Each row is a point on a tangle of strands that fork and nearly touch. The rows are in no order.
(in the rows, 128 means zero)
Two points are linked if the straight distance between their rows is under 139. Some points are linked to none.
J_337: [151,111,136,161,138,120,150,119,94,108,128,155,134,135,114,156,122,128,138,127,136,151,105,126,130,142,131,133,143,149,91,139,157,154,123,119,131,142,129,138,95,122,121,141,138,92,143,134,133,109,103,131,136,139,149,124,110,117,142,126,133,157,74,120,125,116,117,134,125,157,175,166,128]
J_167: [94,141,156,139,117,166,165,143,103,120,129,128,137,114,149,126,113,83,128,141,156,109,139,160,117,84,107,127,132,124,113,162,151,106,143,140,142,179,60,130,114,127,144,138,139,135,128,135,117,169,113,109,109,111,116,136,121,104,100,106,125,121,216,114,63,159,159,142,134,129,125,122,141]
J_688: [162,106,117,132,142,123,139,114,114,109,147,139,137,139,134,149,107,126,118,135,128,160,111,127,139,151,114,121,153,152,81,144,135,170,129,92,144,116,143,142,82,125,125,118,146,103,163,142,124,131,107,138,134,130,153,137,118,95,135,133,148,165,71,123,131,100,104,130,115,159,179,168,121]
J_20: [117,118,150,118,148,120,136,135,115,134,126,120,122,111,142,163,115,102,116,130,115,137,108,118,131,153,126,110,126,133,119,133,98,151,133,88,151,118,135,130,106,181,167,115,122,131,144,127,110,125,138,131,104,132,151,137,129,123,102,132,151,134,105,114,167,97,99,122,138,137,145,150,121]
J_96: [149,120,123,111,133,117,123,125,150,134,155,110,144,147,144,122,114,140,98,150,120,139,127,113,140,141,93,104,120,126,124,147,79,166,152,101,189,115,164,119,139,105,146,115,167,124,143,119,104,174,125,137,151,107,109,164,135,136,107,143,150,141,142,153,101,85,137,96,142,126,156,144,138]
J_717: [100,157,134,141,124,141,150,156,120,142,105,130,117,118,102,135,147,90,156,125,111,127,122,146,115,117,143,144,132,114,161,69,156,90,134,130,113,123,109,159,143,158,113,150,112,127,113,121,139,122,124,90,108,154,139,106,148,148,122,107,107,85,165,149,137,162,112,131,123,108,95,120,132]
J_509: [102,132,125,136,116,113,129,127,130,113,113,120,84,128,91,120,151,156,146,96,100,124,108,130,151,131,123,172,104,138,179,91,119,81,112,123,110,139,125,105,139,125,100,122,92,131,89,141,131,117,117,101,117,140,110,124,133,156,126,122,137,118,138,160,123,104,121,125,137,113,109,135,110]
J_914: [171,94,79,125,121,105,125,105,158,146,140,111,112,154,101,91,130,212,112,122,134,145,129,109,120,159,128,136,125,149,130,130,119,151,113,117,94,125,167,110,124,65,98,132,128,123,107,114,145,115,134,134,149,120,113,118,123,136,147,159,125,152,76,141,156,102,127,131,133,141,177,117,114]
J_820: [100,131,131,137,110,147,157,118,129,97,140,165,123,131,144,125,120,104,129,131,132,121,124,144,138,90,116,138,139,121,121,143,148,105,128,155,132,158,83,126,107,111,127,129,130,126,126,153,116,165,102,115,121,117,106,141,119,112,113,99,116,125,196,130,52,151,148,141,115,118,110,147,126]
J_808: [143,106,117,150,133,116,140,99,140,122,147,134,109,138,129,132,108,133,93,115,83,160,106,96,149,147,122,105,153,127,137,72,124,157,107,158,139,117,168,163,111,166,145,121,142,114,162,148,122,133,118,115,135,148,120,157,136,147,96,126,118,127,113,137,98,110,119,119,121,98,117,186,132]
J_533: [135,133,118,131,109,121,116,96,139,98,155,156,112,150,126,110,121,138,121,118,120,139,119,120,159,118,119,144,133,119,131,125,127,122,96,156,118,142,135,133,118,120,122,116,128,131,134,161,124,142,112,126,135,126,116,146,118,130,118,115,115,140,127,146,85,114,123,128,115,105,109,168,114]
J_194: [122,105,147,106,120,136,101,137,157,148,117,113,161,126,157,112,91,112,122,113,111,94,147,112,136,89,159,100,114,124,114,157,105,152,156,148,150,139,136,138,148,106,175,118,139,156,120,103,128,136,167,160,124,88,123,111,154,134,104,121,127,95,202,98,147,144,127,129,135,128,113,80,156]
J_760: [129,136,151,160,119,123,135,120,106,141,102,144,117,120,90,137,157,178,161,126,123,105,136,139,115,135,138,145,93,127,162,104,174,88,141,132,93,142,134,111,164,94,92,156,115,121,88,93,169,90,138,102,122,137,123,109,119,153,174,131,130,104,121,128,129,153,135,124,137,112,119,94,136]
J_803: [133,132,105,101,112,108,99,125,136,126,121,95,97,136,112,112,159,151,130,128,138,137,127,132,138,138,114,156,90,132,158,136,73,104,103,109,93,144,135,89,139,121,112,92,98,142,107,127,125,116,120,129,126,127,125,120,128,139,134,141,142,147,100,153,173,94,115,131,144,124,122,118,102]
J_510: [131,141,126,104,133,165,109,154,108,121,137,120,142,136,156,116,133,57,125,148,171,121,152,167,124,116,108,125,139,124,123,164,131,153,140,124,140,119,83,126,112,165,156,121,136,140,167,156,96,152,122,150,135,131,145,124,124,86,143,115,122,130,147,111,115,141,151,145,134,142,127,123,124]
J_44: [136,112,122,167,128,113,151,98,121,103,139,145,94,133,115,138,113,131,108,112,93,153,97,110,148,161,130,123,146,134,148,75,151,142,97,140,140,130,152,142,92,169,133,120,119,105,139,156,118,125,99,96,119,152,126,136,127,151,112,121,126,126,77,142,111,112,123,124,113,119,112,203,120]
J_529: [126,129,72,85,122,118,85,130,150,126,122,101,112,147,123,98,152,166,124,122,145,125,138,129,129,123,111,167,103,128,153,148,78,95,117,122,95,135,132,82,144,103,96,95,89,151,98,132,137,121,125,143,136,121,113,113,124,130,150,138,142,156,116,148,163,109,120,138,135,129,126,94,100]
J_176: [172,104,105,129,135,124,140,113,121,113,161,136,149,152,142,135,105,144,115,148,136,162,120,121,138,148,93,114,151,142,89,149,116,164,140,83,163,118,160,142,100,102,131,117,162,93,168,137,128,151,100,142,143,129,132,156,129,103,132,145,148,163,88,139,108,94,112,115,123,152,178,165,125]
J_764: [121,134,125,125,134,104,129,149,142,154,85,70,112,120,108,131,152,148,129,109,115,137,118,97,128,131,172,133,109,129,142,95,98,108,121,126,92,91,153,141,157,146,117,116,109,128,120,121,129,93,127,121,128,149,127,89,157,150,146,154,133,97,122,145,193,123,108,133,139,136,99,90,119]
J_125: [117,157,138,154,119,143,163,133,117,120,114,166,111,117,108,137,142,117,154,141,137,123,127,146,105,117,131,145,129,116,141,82,195,96,133,153,101,141,100,151,123,134,103,165,112,115,117,128,152,134,113,93,116,155,126,105,119,142,145,114,100,98,158,131,91,189,131,141,116,119,107,116,134]
J_155: [102,103,58,136,137,126,153,109,145,96,150,156,125,145,123,135,141,169,136,119,124,129,112,126,136,118,114,169,153,138,121,159,144,101,123,113,139,94,114,91,96,84,70,113,114,108,105,148,126,135,104,122,131,120,109,132,121,94,168,118,137,168,122,129,120,110,114,147,101,146,165,126,93]
J_212: [110,130,149,133,119,139,132,130,106,116,140,144,129,130,135,135,122,82,127,138,128,138,127,139,147,106,119,132,117,119,131,153,106,125,125,110,158,165,100,99,124,138,153,122,135,123,129,134,97,144,100,125,108,114,126,158,130,130,90,103,139,147,143,149,106,106,128,114,133,112,129,166,139]
J_454: [169,95,145,155,145,101,142,112,121,147,113,128,155,110,113,140,90,166,145,97,105,130,125,106,119,138,182,91,143,141,83,121,157,168,122,146,105,111,162,162,122,104,140,160,141,91,136,105,153,83,156,132,145,133,148,84,98,145,133,128,117,130,82,102,148,138,119,137,124,145,162,133,134]
J_450: [110,127,165,130,151,119,130,141,101,137,107,113,133,100,128,175,127,96,141,122,125,143,120,121,115,142,140,107,125,137,122,128,102,128,122,101,129,129,118,143,124,184,165,133,119,129,139,128,127,97,138,132,102,147,155,135,132,138,98,136,139,128,104,103,173,119,100,130,144,123,133,142,126]
J_453: [124,154,138,122,112,147,113,138,110,128,145,135,136,138,134,108,131,89,122,154,149,128,148,153,130,112,107,127,114,107,141,153,121,129,134,129,146,162,101,100,150,128,136,128,144,131,123,132,105,160,116,131,132,112,116,161,128,119,117,109,134,135,152,150,99,129,153,120,130,110,105,137,151]
J_842: [148,108,156,131,140,115,116,114,148,144,123,116,171,116,139,153,79,146,136,114,122,128,143,97,115,122,146,85,132,132,59,146,112,155,133,106,133,104,163,168,105,107,162,149,135,142,153,110,162,128,163,161,133,99,142,109,118,126,99,139,128,123,100,94,148,132,108,133,135,165,169,109,132]
J_971: [104,134,116,107,141,139,143,147,138,132,117,120,131,115,128,146,154,114,132,129,132,114,113,134,131,132,135,148,126,123,127,146,113,126,156,112,144,97,124,124,139,126,127,127,120,135,122,135,108,128,133,140,124,132,127,120,136,113,153,138,143,119,145,119,154,117,116,139,131,155,124,98,116]
J_93: [92,125,67,93,133,142,145,139,155,105,145,124,116,135,159,116,149,117,111,125,101,103,116,141,154,122,114,149,154,136,151,139,121,132,144,117,172,82,109,93,113,129,112,83,112,123,119,154,72,155,125,126,107,113,97,132,139,104,138,112,149,141,173,130,145,101,129,137,106,136,118,114,99]
J_22: [124,167,145,138,115,154,124,140,103,133,133,148,123,122,138,113,142,94,133,164,171,120,149,151,109,119,105,130,116,110,136,120,161,117,140,143,134,165,94,119,143,134,114,148,143,127,122,126,131,160,120,114,136,121,121,151,127,119,128,119,113,114,143,140,84,164,167,121,126,114,103,131,145]
J_94: [117,111,75,74,132,139,108,130,161,135,127,106,154,146,154,114,130,128,121,126,121,95,134,131,145,96,126,141,122,132,135,173,72,131,143,117,139,110,131,104,145,92,138,99,87,143,109,136,101,137,140,155,123,107,91,100,138,116,139,128,163,138,184,130,167,109,111,143,125,148,131,90,112]
J_216: [171,92,85,117,126,101,145,113,140,150,137,105,117,145,107,107,132,188,112,126,137,151,115,118,123,163,147,124,139,154,119,136,125,184,113,110,91,111,156,120,119,98,110,119,123,110,119,114,120,104,129,122,140,138,133,102,123,130,162,170,127,154,65,134,181,96,117,136,133,164,172,115,101]
J_350: [99,153,171,152,107,144,160,138,105,135,110,137,123,91,126,157,140,120,158,138,143,87,159,150,106,104,120,126,111,125,134,109,175,67,157,143,108,171,89,143,142,106,127,158,126,136,104,84,165,124,125,101,89,121,122,119,107,131,124,123,120,98,199,110,76,191,142,130,136,111,102,99,147]
J_285: [107,113,97,141,141,110,165,120,134,121,105,128,130,117,99,153,141,173,145,89,92,121,100,118,148,116,159,159,141,137,116,121,146,96,129,126,105,71,132,139,135,87,96,139,101,105,115,138,125,92,117,112,118,147,114,86,122,119,168,130,138,128,125,118,130,131,96,148,114,155,118,106,97]
J_222: [153,102,142,119,127,115,102,107,155,141,124,113,152,118,141,141,84,155,118,115,111,131,147,91,124,121,147,81,112,123,88,134,87,154,105,118,104,117,163,158,116,116,161,131,138,149,144,107,151,130,170,151,123,106,135,112,138,132,93,131,132,126,97,114,165,121,92,121,132,135,142,121,126]
J_966: [133,100,116,116,136,105,130,107,148,134,116,99,136,113,134,148,101,159,125,108,108,124,120,101,141,120,153,104,119,128,98,138,76,135,118,105,104,110,160,150,119,114,150,125,104,142,133,124,128,126,154,144,111,111,125,104,133,131,100,134,153,122,109,121,176,106,74,123,127,149,142,120,105]
J_957: [130,109,130,141,139,118,149,104,148,119,141,135,131,124,113,128,116,166,126,125,107,113,112,112,136,139,125,123,120,124,113,136,121,131,145,121,161,122,155,134,126,81,129,152,147,130,116,117,137,137,149,128,148,104,109,150,126,131,120,129,145,123,140,128,113,114,125,118,128,140,159,138,134]
J_271: [91,139,120,120,108,119,132,145,143,118,101,101,80,133,86,114,156,153,150,93,85,124,105,131,143,113,138,173,120,133,191,64,131,69,120,126,107,114,119,128,147,129,90,121,83,132,92,141,142,114,118,89,118,153,115,97,150,152,131,120,121,106,177,165,130,121,120,131,130,113,89,114,112]
J_394: [134,106,113,152,133,112,149,104,130,111,141,140,118,134,97,131,122,175,137,124,122,121,115,123,140,139,127,140,113,131,117,144,128,112,134,106,144,126,148,106,121,71,106,153,133,119,101,118,140,130,134,120,137,113,111,142,120,126,135,131,146,141,113,139,124,111,116,127,127,143,170,143,122]
J_790: [95,116,67,123,138,119,137,123,152,115,128,143,118,138,108,137,148,182,136,105,115,121,105,122,137,110,125,183,140,134,144,136,132,88,116,124,101,90,114,100,125,85,71,118,94,121,101,148,135,118,113,111,131,132,103,106,119,113,167,130,132,154,133,125,129,120,107,150,117,143,131,103,90]
J_693: [90,119,180,153,130,140,156,132,93,117,128,135,144,110,141,160,113,86,142,132,127,126,126,135,133,106,128,125,123,128,116,149,122,105,134,111,173,175,95,118,116,137,155,145,129,134,131,119,115,125,114,128,99,110,127,160,118,136,79,117,131,134,158,126,99,125,130,111,140,123,150,162,142]
J_605: [146,167,133,140,127,152,112,144,102,145,121,149,123,124,135,112,147,99,133,161,170,137,143,159,92,128,135,133,145,119,131,95,202,145,129,154,96,138,101,131,130,165,100,135,126,121,155,133,135,120,112,120,139,151,161,117,119,120,159,127,92,118,77,117,131,175,158,125,111,128,102,109,150]
J_596: [152,137,94,93,130,137,124,145,143,140,144,117,105,143,145,111,154,95,95,161,138,139,132,148,121,175,103,126,135,124,152,139,103,182,135,102,148,84,150,111,115,164,144,91,140,141,150,142,92,146,130,121,144,160,142,147,137,126,157,153,122,143,112,155,146,100,150,131,138,136,141,119,104]
J_110: [117,126,144,136,122,113,128,125,132,122,117,121,99,121,100,127,134,147,136,111,99,115,114,120,143,140,133,136,100,122,159,107,106,103,124,132,125,146,142,117,143,124,127,134,112,143,93,112,133,118,145,117,128,117,117,136,137,155,115,122,143,109,140,150,149,110,121,114,143,113,126,133,130]
J_789: [104,142,171,131,123,174,127,168,92,140,129,101,160,110,157,102,115,54,121,143,171,106,158,163,111,98,111,116,138,140,121,151,150,129,146,130,144,178,66,134,125,159,160,139,138,149,146,119,115,151,127,133,104,115,129,123,125,99,96,110,111,115,198,99,100,166,175,134,146,115,120,107,157]
J_648: [90,140,145,136,114,121,151,149,127,133,102,110,109,118,95,132,141,112,157,103,89,121,114,125,130,116,162,145,125,125,175,67,137,69,123,131,103,118,124,159,149,150,125,133,104,135,106,124,144,107,127,94,106,154,133,101,152,161,119,110,120,84,180,156,136,140,102,126,125,105,82,122,129]
J_792: [145,115,99,124,130,103,146,114,132,125,133,117,96,131,113,134,139,159,114,120,120,146,101,127,137,166,129,134,133,145,133,126,114,152,110,106,109,106,150,119,105,135,115,107,122,116,129,133,108,123,120,111,124,141,144,121,127,121,147,154,142,141,71,138,173,93,105,131,131,149,151,142,103]
J_572: [109,102,177,139,137,132,141,125,116,125,130,125,156,110,143,152,105,107,141,118,122,110,127,125,133,104,140,113,120,130,101,158,103,111,140,112,164,153,122,136,118,112,169,149,129,151,133,114,135,113,141,149,106,97,129,151,117,129,78,128,133,127,153,101,122,119,104,113,144,132,163,135,137]
J_455: [149,109,119,140,120,101,118,92,159,115,145,128,108,140,121,107,108,158,107,102,88,137,117,105,151,135,133,118,129,126,138,91,113,135,95,165,118,131,164,154,121,124,141,127,135,133,136,140,135,127,137,125,139,132,116,143,130,148,99,119,116,121,124,147,104,106,115,114,125,95,119,170,126]
J_352: [173,114,152,122,146,126,98,127,137,143,130,128,178,123,143,131,92,152,120,127,135,135,140,105,113,134,126,85,144,144,68,143,137,185,130,121,133,109,159,158,115,110,141,137,166,123,164,108,160,125,153,168,155,115,155,106,118,113,131,150,117,133,81,95,135,141,132,133,129,159,163,117,148]
J_999: [145,149,119,93,108,147,94,151,127,145,147,109,126,145,129,84,147,104,112,157,154,115,164,160,120,132,104,123,105,110,164,150,106,137,148,129,147,142,125,77,168,127,131,106,139,137,110,115,104,156,132,128,153,118,115,158,135,131,144,121,134,135,144,161,134,119,177,115,130,112,112,113,141]
J_237: [89,114,55,114,136,138,148,132,153,94,158,138,121,139,153,126,145,147,119,128,120,109,117,134,140,121,103,157,156,138,139,157,126,115,130,113,172,82,115,79,103,105,79,91,112,117,104,156,96,155,115,125,119,107,97,139,131,97,158,129,147,161,152,130,126,106,132,143,101,141,140,124,94]
J_491: [108,153,110,105,120,118,119,142,150,135,102,108,124,128,117,125,139,147,141,102,111,124,125,121,137,94,157,162,128,123,147,108,117,72,108,146,76,96,113,138,163,123,108,113,101,135,119,145,129,105,125,133,127,149,118,85,134,121,152,125,123,118,156,132,134,140,99,132,120,125,72,85,103]
J_227: [144,128,140,169,133,125,144,116,89,116,116,172,126,127,112,149,130,122,146,125,131,152,111,129,124,139,141,137,140,135,114,110,174,141,100,151,104,146,121,139,104,146,120,152,119,98,137,141,135,101,104,117,126,156,145,112,102,138,141,119,117,135,82,123,119,139,129,143,119,131,144,167,132]
J_534: [110,130,181,148,137,132,122,131,108,148,122,132,140,107,139,142,116,89,143,128,124,137,147,119,91,137,140,99,143,130,128,100,143,116,134,148,151,165,116,158,135,174,159,158,137,137,128,101,155,106,155,126,109,132,142,154,130,161,78,118,100,99,157,113,126,167,146,122,130,89,124,155,152]
J_977: [128,108,140,137,140,112,148,116,145,124,145,127,137,131,129,135,105,150,114,139,107,122,115,107,136,145,113,109,121,124,120,128,108,146,146,114,183,123,158,130,136,101,145,143,164,120,131,113,128,154,137,133,154,106,104,171,135,146,101,135,147,127,145,139,93,99,133,99,135,133,158,147,144]
J_256: [126,149,116,108,144,156,118,157,111,130,119,122,136,122,136,141,154,72,139,138,172,126,144,163,114,129,126,140,136,121,113,157,143,136,138,119,122,97,89,126,117,166,138,123,125,140,167,156,106,131,122,146,137,149,157,114,122,93,160,126,122,140,111,111,137,144,135,143,125,160,129,101,118]
J_295: [133,125,151,125,113,121,105,129,144,132,131,125,120,129,121,105,120,139,127,120,104,109,142,123,141,120,131,123,106,114,152,113,116,112,129,158,124,163,140,124,152,101,133,129,140,149,95,101,150,130,156,132,141,101,117,147,139,152,111,113,130,109,166,143,117,136,148,111,130,91,106,119,154]
J_527: [129,118,126,148,116,130,142,95,130,86,152,168,122,143,145,131,115,122,117,127,118,141,110,121,160,113,118,142,142,116,117,124,140,122,116,149,146,143,118,136,103,114,124,125,132,117,140,160,118,150,91,120,127,125,105,152,121,123,113,109,123,139,139,141,49,127,134,126,112,121,115,187,121]
J_750: [132,137,126,92,135,131,125,147,128,140,134,114,107,119,144,135,140,78,112,153,124,134,121,145,134,169,112,122,124,122,144,129,95,172,134,88,143,101,135,115,108,188,155,96,131,139,155,138,87,139,136,116,117,158,152,135,139,126,128,139,139,139,106,142,170,98,125,128,144,133,130,127,118]
J_768: [151,134,112,113,121,125,86,117,166,139,124,125,134,138,145,95,127,171,117,121,132,116,141,110,121,126,153,118,117,125,115,136,134,137,128,161,102,105,155,131,141,102,111,118,146,145,119,113,143,125,161,152,153,114,128,113,138,119,156,142,119,118,102,117,155,145,137,124,117,128,110,89,134]
J_30: [127,112,118,87,131,137,105,136,165,145,111,110,154,136,155,114,112,123,120,125,124,98,141,115,134,105,144,119,111,117,119,162,83,153,156,128,145,115,144,131,147,110,157,109,125,147,112,118,110,144,165,160,131,99,114,103,149,127,132,132,144,106,182,112,166,127,120,138,136,145,123,84,135]
J_602: [156,106,99,111,133,122,136,120,145,116,164,119,141,149,157,128,108,146,103,153,128,144,119,119,141,152,89,112,140,141,106,153,92,162,148,77,183,102,169,127,107,105,136,99,158,114,152,132,106,169,114,136,139,112,114,161,131,109,124,152,159,156,114,148,111,85,119,106,129,146,172,158,118]
J_488: [144,158,85,122,110,150,122,141,121,144,147,142,105,157,113,93,172,105,116,165,180,143,156,164,98,141,97,154,130,96,168,126,158,141,117,132,122,134,109,82,132,141,99,116,118,129,125,150,116,142,101,100,150,146,134,156,132,142,163,128,100,140,83,163,116,137,164,117,118,126,107,118,107]
J_280: [140,122,140,149,146,102,138,123,113,141,100,122,144,105,104,148,112,152,149,96,109,134,114,109,122,134,181,106,132,135,99,126,145,137,122,140,97,102,152,154,133,134,138,150,125,104,130,116,140,87,141,121,131,140,145,92,113,143,140,136,127,121,95,107,165,138,102,139,124,147,142,116,125]
J_522: [165,95,110,154,125,105,154,108,126,132,147,137,129,152,89,114,127,191,120,136,134,143,116,123,130,159,123,133,121,141,124,139,142,146,126,104,131,136,159,105,134,68,106,151,146,95,111,109,136,115,119,120,153,128,114,136,117,142,147,148,136,153,80,143,125,101,132,115,131,136,183,148,129]
J_601: [93,134,103,103,124,138,142,144,141,120,125,126,116,123,141,127,144,103,124,119,104,115,103,141,155,113,128,147,138,128,143,125,115,122,137,126,144,102,99,115,125,138,131,104,113,135,128,149,82,143,130,123,108,128,123,122,143,111,124,110,138,123,169,126,142,109,110,136,118,133,107,124,113]
J_340: [130,168,107,121,136,153,121,153,108,135,105,142,126,130,125,132,158,98,138,142,166,137,146,163,95,114,133,153,146,111,127,116,181,121,123,147,87,117,79,129,127,159,107,120,116,126,153,156,122,122,103,133,136,155,153,97,118,105,172,116,105,132,91,113,125,162,134,135,105,147,102,89,117]
J_628: [156,139,164,139,142,131,108,131,99,136,131,140,135,126,133,151,123,104,115,148,147,159,136,126,112,159,112,101,140,134,111,122,139,172,117,125,129,143,138,139,116,181,141,145,146,113,159,129,142,117,128,139,131,151,160,142,123,130,120,145,120,140,77,111,132,133,145,131,133,115,138,157,152]
J_997: [134,127,108,126,109,100,120,115,127,113,135,106,81,138,108,116,145,152,118,123,130,146,116,128,142,147,103,145,100,137,161,125,89,122,103,105,114,143,142,93,112,137,120,96,110,129,114,131,111,133,107,109,122,126,130,142,132,139,123,144,143,148,88,164,155,80,113,124,141,117,130,154,105]
J_949: [151,161,148,138,136,143,109,147,98,143,124,147,128,121,137,132,138,84,127,149,160,148,143,145,105,147,124,119,144,128,116,111,168,161,125,140,116,138,116,135,120,181,121,146,140,124,154,135,137,116,125,136,132,154,161,130,122,123,144,132,111,128,82,114,138,152,151,134,122,129,124,134,153]
J_342: [125,112,122,119,132,90,123,118,150,142,98,77,112,113,118,139,118,164,126,99,102,130,118,89,139,130,162,112,102,130,123,111,70,124,105,123,94,106,158,146,136,139,137,109,109,136,121,123,126,108,144,131,117,127,121,89,147,149,115,141,147,108,114,137,191,110,85,124,139,143,116,116,112]
J_856: [111,166,175,147,98,156,126,140,98,130,126,145,128,102,145,133,133,104,149,149,159,104,164,157,105,97,110,131,111,120,139,122,167,78,137,142,116,205,82,118,149,119,119,139,128,135,105,94,145,144,115,110,96,112,116,138,114,129,109,108,118,108,160,137,72,180,164,120,128,92,95,122,153]
J_739: [111,120,83,80,125,138,92,138,157,133,115,105,151,147,130,116,142,140,129,125,137,101,142,135,137,93,122,158,104,118,145,160,78,84,136,120,107,128,122,97,164,86,115,105,85,149,95,129,128,124,130,156,129,112,99,100,132,113,145,128,156,145,160,124,160,119,116,134,132,136,109,83,110]
J_960: [122,102,82,145,131,126,154,102,135,100,155,162,137,149,120,129,121,173,146,133,133,128,114,127,136,121,120,149,139,134,101,167,145,111,134,109,147,110,132,110,101,55,80,142,135,102,116,137,139,141,113,124,140,117,110,138,116,96,155,118,134,166,122,136,104,124,120,141,106,151,178,137,118]
J_168: [146,138,139,109,114,134,73,125,144,124,132,131,140,137,157,95,102,112,108,123,131,135,148,121,134,108,142,94,134,123,121,130,117,147,106,171,99,128,130,146,134,158,148,107,152,150,159,135,127,127,148,150,125,123,147,127,141,112,115,114,106,125,126,110,123,137,132,127,125,96,87,136,146]
J_541: [142,147,102,128,113,125,119,104,147,112,150,159,108,157,124,94,130,142,124,125,127,134,126,127,137,121,126,149,144,113,144,108,157,128,95,179,102,128,129,143,133,129,106,119,125,132,129,163,129,139,118,124,146,140,120,134,118,128,147,120,99,128,128,139,92,142,143,137,108,106,97,139,123]
J_988: [116,125,129,148,146,113,162,127,111,122,98,124,134,108,106,166,131,134,151,96,105,131,100,118,135,122,166,134,134,135,101,125,139,106,134,129,107,93,127,153,128,122,131,153,112,109,135,131,129,90,121,123,118,147,141,95,113,127,147,130,132,123,118,106,143,135,98,139,124,155,124,116,120]
J_996: [107,120,143,166,138,123,161,117,102,110,113,156,108,114,106,158,130,114,144,111,100,138,101,130,129,144,143,136,137,139,139,93,158,114,113,131,134,127,125,137,102,164,128,148,111,110,120,140,127,114,114,97,114,152,132,126,127,145,120,113,129,110,101,131,124,133,119,126,121,128,125,172,123]
J_75: [160,125,152,125,150,121,122,135,140,148,131,134,154,128,133,132,111,136,114,139,136,134,122,110,113,160,124,107,142,141,97,137,144,187,142,122,152,111,155,146,134,127,133,139,168,117,144,108,150,124,147,158,162,124,149,127,123,125,145,153,119,118,103,102,128,131,144,129,139,158,155,109,146]
J_740: [109,134,155,127,139,136,135,141,125,129,113,125,152,110,139,144,129,104,144,121,140,113,122,124,126,114,134,120,133,124,105,150,128,118,151,135,137,123,117,152,128,133,150,148,130,143,136,121,128,124,144,145,118,114,139,124,124,116,118,132,127,118,162,92,131,141,121,136,133,141,127,102,135]
J_817: [150,141,173,147,124,135,99,122,105,135,137,136,149,121,146,130,122,113,114,153,138,150,156,120,118,137,103,89,125,117,134,106,128,137,125,150,145,165,139,134,154,153,143,145,160,125,147,109,153,127,122,133,136,124,120,174,136,159,84,132,114,127,111,130,86,146,159,107,142,79,110,172,168]
J_552: [165,140,163,140,123,128,92,125,106,131,139,139,140,134,137,132,129,125,109,158,149,154,152,121,118,145,104,94,118,125,130,124,117,147,117,123,132,155,150,126,144,151,140,131,161,124,152,109,148,126,124,139,132,131,145,164,131,139,110,142,126,146,73,128,117,128,146,108,139,95,123,165,161]
J_474: [141,148,111,93,118,141,108,148,145,149,141,106,110,144,130,89,156,103,108,160,152,122,148,146,115,154,110,130,115,113,159,133,107,157,145,125,143,117,139,96,146,150,135,104,135,144,127,123,102,147,141,130,151,135,126,152,145,139,151,135,124,124,136,161,155,107,160,127,143,121,122,107,129]
J_976: [120,145,140,148,122,127,144,121,120,121,117,159,118,123,106,129,144,148,149,126,129,112,128,139,125,122,136,143,116,118,137,118,164,91,132,153,105,140,116,128,142,106,103,155,124,127,106,120,147,122,131,118,129,135,124,124,114,131,150,122,119,111,137,122,111,160,133,132,125,117,116,112,133]
J_659: [102,135,163,134,137,130,121,141,104,141,103,113,144,94,134,159,125,91,145,106,122,146,132,121,115,119,154,111,139,135,120,113,117,95,105,132,107,139,101,154,138,186,160,140,114,136,139,132,136,84,133,136,87,151,155,116,139,145,95,120,116,116,129,104,152,142,99,130,129,105,96,132,128]
J_314: [121,146,170,139,153,132,140,146,120,141,131,132,145,109,131,137,125,112,136,147,153,115,122,121,113,150,122,115,134,134,109,138,157,152,155,122,160,118,134,147,135,138,127,163,155,123,134,114,145,135,145,142,146,120,149,133,117,117,141,141,121,108,146,99,117,150,157,139,138,159,151,102,158]
J_925: [130,114,187,150,147,123,107,115,112,144,132,133,152,121,149,145,101,110,115,132,120,144,153,104,103,138,123,80,142,128,119,103,127,132,125,153,157,165,132,156,130,163,167,151,156,137,145,105,161,111,145,142,128,131,134,167,133,159,66,127,106,116,138,104,96,152,150,111,137,78,123,170,160]
J_113: [121,160,90,106,104,131,111,124,149,120,136,143,97,156,113,86,147,157,140,125,145,122,139,138,110,117,126,168,140,111,175,113,157,99,102,165,89,127,108,106,148,129,80,105,100,142,110,157,141,139,115,119,152,142,125,118,119,128,165,119,103,136,125,136,110,142,148,127,112,113,91,93,103]
J_273: [116,145,166,121,127,168,101,156,100,128,124,112,161,122,168,109,126,79,125,142,180,101,163,152,118,98,110,109,135,137,113,170,147,124,152,135,140,152,84,143,120,150,151,134,150,155,154,128,122,146,133,153,123,107,142,120,121,86,120,128,115,123,162,88,107,164,171,131,139,129,125,112,152]
J_818: [117,132,169,120,111,142,109,146,135,150,124,120,144,116,150,106,112,104,124,134,120,95,149,133,126,107,141,105,110,124,145,133,125,126,158,147,145,166,118,125,163,120,156,124,146,147,105,86,143,134,159,140,130,93,126,133,148,132,102,110,124,96,196,111,133,156,155,119,137,100,102,100,174]

Follow the links from the first point to the second, and from the first to the third. Name the last point that the two ways share.
J_966, J_237, J_856: J_740
J_93, J_688, J_988: J_155
J_454, J_957, J_75: J_155
J_999, J_764, J_280: J_740
J_113, J_957, J_628: J_533
J_602, J_94, J_75: J_394
J_914, J_808, J_280: J_394
J_605, J_227, J_113: J_533

A fork is a point with three links, a tip a point with one. Leave the first point through the second and follow the links. Name the first fork or tip that comes.
J_155, J_790: J_454
J_176, J_602: J_394
J_314, J_75: J_764
J_740, J_971: J_155
J_659, J_450: J_453
J_194, J_818: J_760
J_474, J_596: J_659
J_552, J_628: J_533
